A landscape with many valleys, sampled at points; each row gives a point and its height.
A ball rolls from a point to the lowest of its 2 nearest points, and stops where none of them is lower. Distance is the straight distance between rows; heights are no part of it.
Q_473 h=16.9: [-14  14 -15 -19  10  -6  10  20 -17  -4 -14   6   4  18  -1  -3  -8   8
 -14   8  -1 -11]
Q_325 h=12.7: [ -4 -10 -22   0   8 -10   0   6   8  -9  16  10   2   7   0  -5  -1  -6
   1 -11  -8 -14]
Q_614 h=60.3: [ -6  -5  -6   4 -23   0   4 -19   8   5  10  -7  -3  -4   4  -1  -5  16
   2  -6   8   4]
Q_962 h=17.7: [ -8  -7 -22   6   0 -10   5  -2   7 -10  12   5  -8   7   2  -6   4  10
   0  -8 -14   2]
Q_656 h=65.4: [-13   4   6   6 -26  -6  17 -11  -6  -7   0  -7  -1   6  11   8  -5  28
  -6   4  -9  16]
Q_649 h=13.9: [ 10   3  20 -13 -11   8   6 -10  13  35  -5   9  -5   5   1   3 -21   6
  -8   2  16  16]
Q_949 h=54.3: [-10  10   6 -20 -25  -3  -4   5 -23  -8  -9 -14  -4   5 -11   3  -3  11
  -6   5  24 -10]
Q_874 h=19.7: [ -7  15 -12  -9  13   2  20  15 -15   2 -13   1  15  13  10  -4 -18   6
 -11  15 -12  -9]
Q_400 h=68.3: [ -9 -11   2  -4 -24 -13  11   0  -2 -26   9  -8 -22 -10  -2  -9  14  19
  -9 -14 -18   9]
Q_785 h=70.2: [ -5  -2   4   1   0  -4  -4 -17   8   7   0  10  10  20  -2  23 -14  -2
  18  13   2  22]
Q_390 h=23.3: [-10  21  -3 -12  17  11  18  12 -23  -8  -9  -1  24   4   1   2 -22  -9
  -4  19 -17  -9]
Q_576 h=15.2: [  7  -3  12  10 -15   0  -8 -26  24  22   8   5   1 -16   0  -2  -4  -4
   4 -16  24   6]
Q_142 h=52.7: [-19  18   6 -19 -10  -7   2   6 -21 -15 -23  -3  -3  17 -16   2   1  15
 -13  11   7  -1]
Q_24 h=40.8: [  1   1  -3  12   6  -3   4  10   0  -4  -5   7  -4  15  15   5   4  21
  -6   5 -24  18]
Q_448 h=36.6: [  4  -8 -10   5  16   2 -27   9  -5 -18  14   5 -13   4 -18   7  19 -14
  15  -1 -17  11]
Q_930 h=21.8: [ 16  -5  -6 -11   9   7  -3   8  12  25  -5   5  12   0   8  -6 -11 -11
  -2   0  20 -22]
Q_818 h=52.8: [-16  22   5 -12  13  -1   9   2 -12 -17 -26  -1  17  35 -10  -1 -11  -3
  -4  16   0   2]
Q_878 h=32.1: [ -2  -1  -7  26  10 -16   5  -7  20   7   1   4  -3  -7  10 -16  12 -17
   1 -15  16 -27]
Q_873 h=19.9: [  6  -5 -11  -2   5   2  -1   4   8   4  24  16  11   7   1   9 -15 -15
   7  -4  -8 -14]
Q_517 h=23.4: [  5   0  27  12 -24  -4 -11 -18  20  13  20   7 -10 -12  -4   5  -1  -3
  -3 -23  21  14]
Q_249 h=30.3: [  9  -2  23   6 -33   3  -6  -9   8   3  14  -9 -11  -6   2  17  -5   7
  -3 -15  12  14]
Q_725 h=59.4: [ -3   3   2  -4   6   6   4 -10  -7  -3   3   5  28  13  -6  19 -22 -16
  22  22  -9   4]
Q_180 h=37.9: [ -1  -2 -13   3   9  27  -7  -6 -17   4  21  -9   2 -33 -11  -1   2 -19
  15  11 -18  -8]
Q_893 h=36.8: [ 15  -7   3  -1  12  24 -11   4 -19  11  -3  -6  12 -21  -7  13  -5 -13
  14  23 -18   5]
Q_317 h=24.9: [  9   1  -6  -2   9   7  -5  13  -7   1  13  10   7  10   2  11  -7  -8
   4   5 -17  -9]
Q_521 h=71.7: [ 15 -12  22 -14 -28 -10   0  14  -5 -29   3 -15 -17  -4  -7  11   3   6
  -5 -14  -6  10]
Q_948 h=34.4: [ 12   2  29  -4 -31   7   6   2   0   7   3  -9 -14   9   5  17 -11  10
 -11  -4   6  13]
Q_277 h=14.1: [-18   9 -15 -29  11  -9   2  27 -20   7 -13  -1   4  14   0 -11  -5   1
 -16  -2  18 -22]
Q_757 h=45.6: [ -7 -15 -14  -3   2  18   6  -5 -19   5   9  -7  18 -34 -14   2 -14 -18
  16  17 -19  -8]
Q_812 h=55.6: [ -7  11  -3  -5  10   1   1  -2 -13 -12 -10   3  23  20  -8  12 -15  -6
  11  20  -4   4]
Q_745 h=27.6: [  6   2 -14  11   8   2 -25  -3   1  -2  -4  -7  -4 -11  -5 -12  18  -2
   2  -7  22 -14]
Q_467 h=27.7: [ 13  -2   4  -7   6  11   1  -1  10  23  17  19  13   1  -3  17 -25 -18
  10   3  -5   1]
Q_436 h=22.0: [ 12 -12   8   5  -3 -12 -17   3  14  -3  -3   5  -9  -2  -2 -10  24   0
  -5 -16  12 -16]
Q_872 h=55.7: [ -5  10  -7 -18  -9   3  -7   5 -19   7 -13 -13   1  -7  -2  -7  -1  12
  -9   5  27 -14]
Q_2 h=15.7: [ -4  23  -6  -5   5   9 -17   1 -19  -3 -23  -8  -2  -5 -16  11   8  18
  -3  14  10  15]
Q_240 h=18.6: [ 15 -11  24   1 -17 -15  -6   9   6 -14  -3  -7 -14 -15   2 -11  22  -2
 -11 -22   8 -20]
Q_252 h=34.1: [ 18  -4  -1   6  11  10  -8  -3  22  25  15  16   5  -9   4   8 -13 -11
   6  -8   2  10]
Q_939 h=31.7: [-11  -7  11  -3   0 -23  21 -11   7 -30  -1 -11 -23 -20  -9 -32  33 -20
   7 -14  10 -13]
Q_461 h=63.3: [-10   0   5   4 -31  -2  20 -22  -1   4   4 -13   4  -6   9   9 -16  21
   1   6   1  17]
Q_952 h=16.1: [ 10  -4  15  -6 -18  -6  -3  20  -6 -10  -4  -9 -14 -11   7 -12  17  10
 -24 -19  10 -20]
Q_981 h=75.6: [  7  -4   7 -13   4  -7  -4  10   7   0  -3  20   0  36  -8  12  -5  -5
   3   6  -7   0]
Q_950 h=38.5: [-21   0  -8   7  15 -20  22   0   3 -22  -7  -6 -23 -19  -9 -35  34 -17
  -5 -17  15 -14]
Q_356 h=41.7: [ 10  -2  10   3  16  20   6   6 -12   7 -13  -5  18  -5   6  12 -14  -7
   8  25 -21  15]
Q_602 h=17.8: [ -4  15 -22  14  20  13 -13  -1 -15  -6   2 -10  -4 -17  -9   8   4   3
  10   8 -16  21]
Q_510 h=14.0: [ -2   0  10 -12 -17  -8   5  20  -7   3  -4 -11  -2  -3  16 -14   5   6
 -25 -16  22 -30]
Q_181 h=22.9: [ -2 -14  16   3   1 -25  16 -13  24 -18   0   2 -23 -10  -6 -26  28 -19
   9 -17   5 -16]
Q_168 h=25.0: [  6  -5  -5   5   9  -4   0  -4  16  24  -6   3  17 -16  12  -9  -7 -15
   3  -8  28 -27]
Q_626 h=46.3: [  4   8   3  -5   6  12   9  -1 -11  11 -29 -11   8   9   8  -3 -10  14
  -5  23  -4  13]
Q_222 h=66.9: [-10  -1   1   3 -27 -10  14   1  -8 -16   6  -6 -13   0   8   0   4  30
 -14  -5 -15   8]
Q_73 h=31.6: [  8  -9  -7   6   6   1 -34   1   0  -8   3   3 -13   7 -13   5  21   0
  12  -1   3  11]
Q_367 h=46.4: [ -1  12   6  11  13  17   2   9 -21  -7  11   1  12  -6   9  11  -1  -3
   3  16 -38   7]
Q_933 h=42.9: [  3  12  -5  17  19  10  -2  13 -14  -7  -6  -2   4   0  14   8   2  13
  -3  11 -30  22]
Q_826 h=51.1: [-20  18  14 -11   2  -8   3   0 -12 -27 -27   0  10  29 -13   0   5   9
 -10  13  -2  14]
Q_261 h=73.4: [ -5   0  16  -3   5  -8   1  -2  10   0  -3  19   9  37  -4  22 -11  -5
  10  10  -6  19]
Q_172 h=11.8: [  7 -20   3  -6  11 -21  -3  -6  27 -16   4  10 -14  -2  -8 -19  25 -15
  11 -17  -3  -8]
Q_822 h=65.2: [ -6  -5  -2   5   5   3  -1 -18   3   4   9   4  18   5  -3  24 -19 -13
  29  16  -9  20]
Q_512 h=15.8: [ 13  -2   3  -9   4  -4  -2  11  23  19   7  28   2  17   1   1 -11  -8
  -9 -12  10  -9]
Q_475 h=4.4: [  4  -1  14  -5 -17   0  -1 -21  19  31   8  12   3 -14  -3   1 -20   4
  -2  -7  22  21]
Q_263 h=23.6: [-11   4 -21  22  15  11  -5  -9 -10 -10   9 -13 -11  -7  -1   5   7   1
  19   9 -13  30]
Q_862 h=19.8: [-12  -3 -19  21   3   0  -2  -8  -2 -11   9  -8 -19   2   2  -3  16  16
   8   0 -14  28]
Q_505 h=36.9: [  7   4  28   0 -21   5   7   5  -2   8  -8  -5 -16  16  13  10   0  22
 -15   3  -6  16]
Q_853 h=18.9: [ 15   0  17  -9 -15   6  -6  -4  16  24  -3   7  -4   9   3   1  -5   3
  -9  -5  24  -7]
Q_528 h=36.5: [ -9  -4  -5  23  12 -21  13  -2  10  -9  -4  -1 -17  -9   2 -27  28 -17
  -3 -16  11 -25]
Q_144 h=19.1: [ 10  -4  -6 -11   4   0  -5  13   8  12  -1  11   3  18   5  -2  -5   0
  -7  -2  12 -17]
Q_743 h=39.1: [  1  -3   9  -1  -9  -6   3   6   3  -1  -7   8  -9  21   8   6   6  21
  -8   3 -13  14]
Q_177 h=57.9: [ -2  -9 -17   5  -5   2   0 -19  11  11   8  -4   3  -4   3   3  -8   7
  13   2   5   7]
Q_870 h=14.6: [-12  -7 -17  14  -7  -3   7  -8   6 -13  13  -6 -21  -1   1 -17  18  12
  -3 -12  -6   9]
Q_403 h=49.5: [-17  19  25  -4  -5   4  13  -8  -8 -17 -26 -12   8  34   3  -5  -3  11
 -13  13  -1  15]
Q_32 h=28.4: [  9   3 -16   3  15  14 -14  10 -12  -2  17   2   3  -8  -1   3   0  -9
   4   2 -14  -9]
Q_850 h=28.5: [ -4  -2  -5  13  11 -20   2   2  14  15  -1   5  12  -6  15 -11   2 -18
   0 -16  24 -34]
Q_867 h=28.0: [ 15  -8  -3  16   2   9 -30  -7  10   7   5  -5 -12  -3   1   1  19   3
  11  -4  11  11]
Q_666 h=32.4: [ 16  -5  -7  -3  14  26 -14   8 -15  10  10  -6   9 -27  -3   3  -2 -15
   7  12 -11 -11]
Q_353 h=30.1: [  0   2 -18  16  21  -3 -11   1   5  -2   3  -5   0 -12   3 -16  13 -17
   1 -12  15 -25]
Q_665 h=51.8: [ -1  -9 -20  -9   5  10   9  -1  -6   7  11  -2  20 -17  -1   4 -22 -14
  12  10  -8 -13]
Q_777 h=47.9: [ -4  14  24  -4 -10   9  11  -8 -11   4 -25 -18  -1  23   6   0  -7  14
 -10  18   0  10]
Q_208 h=51.2: [ -7   5  -3   1   4  17   9  -2 -21   1  22   5  12 -16   4   4  -5  -6
   6  15 -33 -10]
Q_670 h=39.8: [ 12 -14  -4  11   7  10  -3 -11  24  31   7   6  -1 -24   5   5 -12  -4
   9  -5  -1  24]
Q_753 h=44.4: [  4  11   1  -1  21  20  11   7 -16   0 -28 -12  21  -6   3   0 -12   0
  -4  24 -18  14]
Q_250 h=55.1: [ -2  -7 -24  -4   2   3  11  -5   3  12   2  -3  14  -9   7  -3 -19   4
   6   6  -1  -4]
Q_835 h=70.0: [  3 -11  12 -19 -27 -18  11   8  -4 -34   6 -14 -18 -13  -6  -4   4  11
  -6 -16 -15   5]
Q_817 h=11.4: [-12   0  -8 -18  -1  -9   1  20  -8   7  -7  -1   4   5  13 -16   2   5
 -19 -10  23 -27]
Q_127 h=2.0: [ 10 -18   0   2  13 -16  -6   3  28  -7  11  20  -5   4  -5  -7  14 -18
   4 -21  -4 -13]
Q_414 h=9.9: [  4 -10   0  -1   4 -18  -2   4  28   4   8  24   4   8   0  -5   1 -13
  -5 -21   9 -19]
Q_98 h=25.1: [ 12  -4   4  17  -9   2 -22 -11   9   6   1  -8  -9  -8   2  -8  21   3
   0 -10  20  -8]
Q_479 h=12.2: [ -8  22 -20   6  13   6 -17   4 -11 -10 -12  -3 -12 -11 -17  11  15  17
  -4   1  -6  19]

Where does a ball stop that starts at each point below?
Q_528 => Q_127
Q_400 => Q_666
Q_777 => Q_666
Q_367 => Q_475

Call two points neighbours if one is among the 2 nearest of the other. Go from one point of each pair to the other, from neighbour to neighbour, staying as low as possible. Name the highest point that can't be avoided.
Q_98, Q_666 => Q_448
Q_127, Q_817 => Q_878
Q_325, Q_870 => Q_962
Q_870, Q_479 => Q_263
Q_127, Q_475 => Q_144
